Each row is a point on a tangle of strands that fork and nearly touch. The rows are in no order.
In the rows, 100 means zero.
Two points are linked if the straight distance between their rows is under 30.9. Some points are linked to none.
j191: | 122 |  55 |  88 |  97 |  96 | 121 |  68 |  90 |
j211: |  86 | 102 |  53 | 128 | 127 |  95 |  74 | 102 |
j943: |  73 | 122 |  90 |  49 | 129 | 120 |  96 |  81 |
j858: |  96 | 101 |  89 | 114 | 124 | 102 |  97 |  96 |
j61: | 127 |  89 | 143 | 125 |  26 |  64 | 114 | 120 |
j283: | 127 |  70 | 108 |  89 |  35 |  94 |  93 | 112 |
j42: | 132 |  77 | 127 | 118 |  17 |  71 | 110 | 120 |
j670: |  75 | 111 |  81 | 114 | 148 |  99 |  83 |  94 |
j159: | 100 | 103 |  92 | 103 | 114 | 106 | 105 |  97 |
j279: | 119 |  64 |  90 |  68 |  92 | 131 |  80 |  89 |
j735: |  94 |  93 |  88 |  60 | 131 | 134 |  83 |  76 |
j65: | 132 |  42 |  92 |  88 |  61 | 118 |  86 | 106 |
j10: |  99 |  81 |  89 |  56 | 121 | 136 |  76 |  74 |
j825: | 102 |  93 |  84 | 143 | 109 |  88 |  90 | 102 |
j985: |  93 | 117 |  97 |  87 | 111 | 106 | 107 |  94 |
j616: |  58 | 160 |  96 |  85 | 152 |  92 | 122 | 113 |
j607: |  94 | 114 |  94 |  74 | 101 | 111 | 103 |  93 |
j3: |  82 | 107 |  80 | 121 | 135 |  98 |  90 |  94 |
j710: | 108 | 102 |  99 |  78 |  86 | 105 |  99 |  94 |
j225: |  79 | 128 |  90 | 140 | 144 |  83 | 109 | 111 |
j807: |  92 | 118 |  91 | 164 | 122 |  70 | 123 | 120 |
j566: |  85 | 120 |  84 | 152 | 133 |  77 | 106 | 113 |
j465: | 115 |  77 |  92 |  52 |  92 | 130 |  83 |  88 |
j980: | 122 |  55 |  90 |  82 |  91 | 131 |  76 |  93 |
j474: | 116 | 112 | 160 | 129 |  39 |  63 | 131 | 112 |
j669: | 106 |  95 |  89 | 142 | 109 |  92 | 105 | 107 |
j467: |  68 | 121 |  84 | 106 | 159 | 102 |  90 |  96 |
j600: | 110 | 101 |  98 | 144 |  99 |  84 | 121 | 114 |
j698: | 125 |  73 |  96 |  84 |  69 | 115 |  95 | 103 |
j996: | 124 | 100 | 148 | 136 |  26 |  59 | 125 | 118 |
j814: | 116 | 117 | 169 | 119 |  43 |  69 | 143 | 111 |
j141: | 114 |  58 |  78 | 105 |  98 | 115 |  59 |  90 |
j743: | 103 | 109 |  93 | 156 | 108 |  77 | 123 | 120 |
j475: |  69 | 131 |  96 |  58 | 132 | 115 | 102 |  86 |
j84: |  76 | 122 | 107 |  36 | 105 | 115 |  85 |  74 |
j763: |  68 | 139 |  92 | 114 | 164 |  89 | 115 | 113 |
j106: |  73 | 135 |  92 | 129 | 158 |  86 | 113 | 115 |
j402: |  95 |  97 |  67 | 136 | 114 |  92 |  77 | 100 |
j410: | 101 |  85 |  92 |  39 | 103 | 138 |  78 |  77 |
j560: | 113 | 112 | 172 |  98 |  42 |  78 | 151 | 109 |
j5: | 106 |  74 |  74 | 115 | 106 | 105 |  62 |  93 |
j207: |  69 | 132 |  91 |  76 | 146 | 111 | 109 |  96 |
j790: |  71 | 127 |  90 |  91 | 160 | 107 | 104 |  96 |
j744: | 125 |  78 | 123 | 103 |  30 |  82 | 100 | 112 |
j581: | 131 |  67 | 103 |  82 |  47 | 104 |  94 | 105 |
j95: | 117 |  85 |  96 |  78 |  77 | 109 |  95 |  97 |
j675: |  83 | 106 |  89 |  44 | 129 | 134 |  90 |  75 |
j25: | 110 | 127 | 176 |  89 |  42 |  77 | 159 | 110 |

A fork is a point with three links, a tip a point with one. Leave the first point through the second and follow the links. Name the first fork or tip that comes.
j10; j410 | j5
j743; j807 | j763
j42; j61 | j25
j566; j807 | j211

Name the points in between on the shortest way along the links from the first point to the second, in order.
j191; j735 | j980, j279, j465, j410, j10
j42; j474 | j61, j996
j814; j581 | j474, j996, j61, j42, j744, j283
j607; j698 | j710, j95
j858; j607 | j159, j985
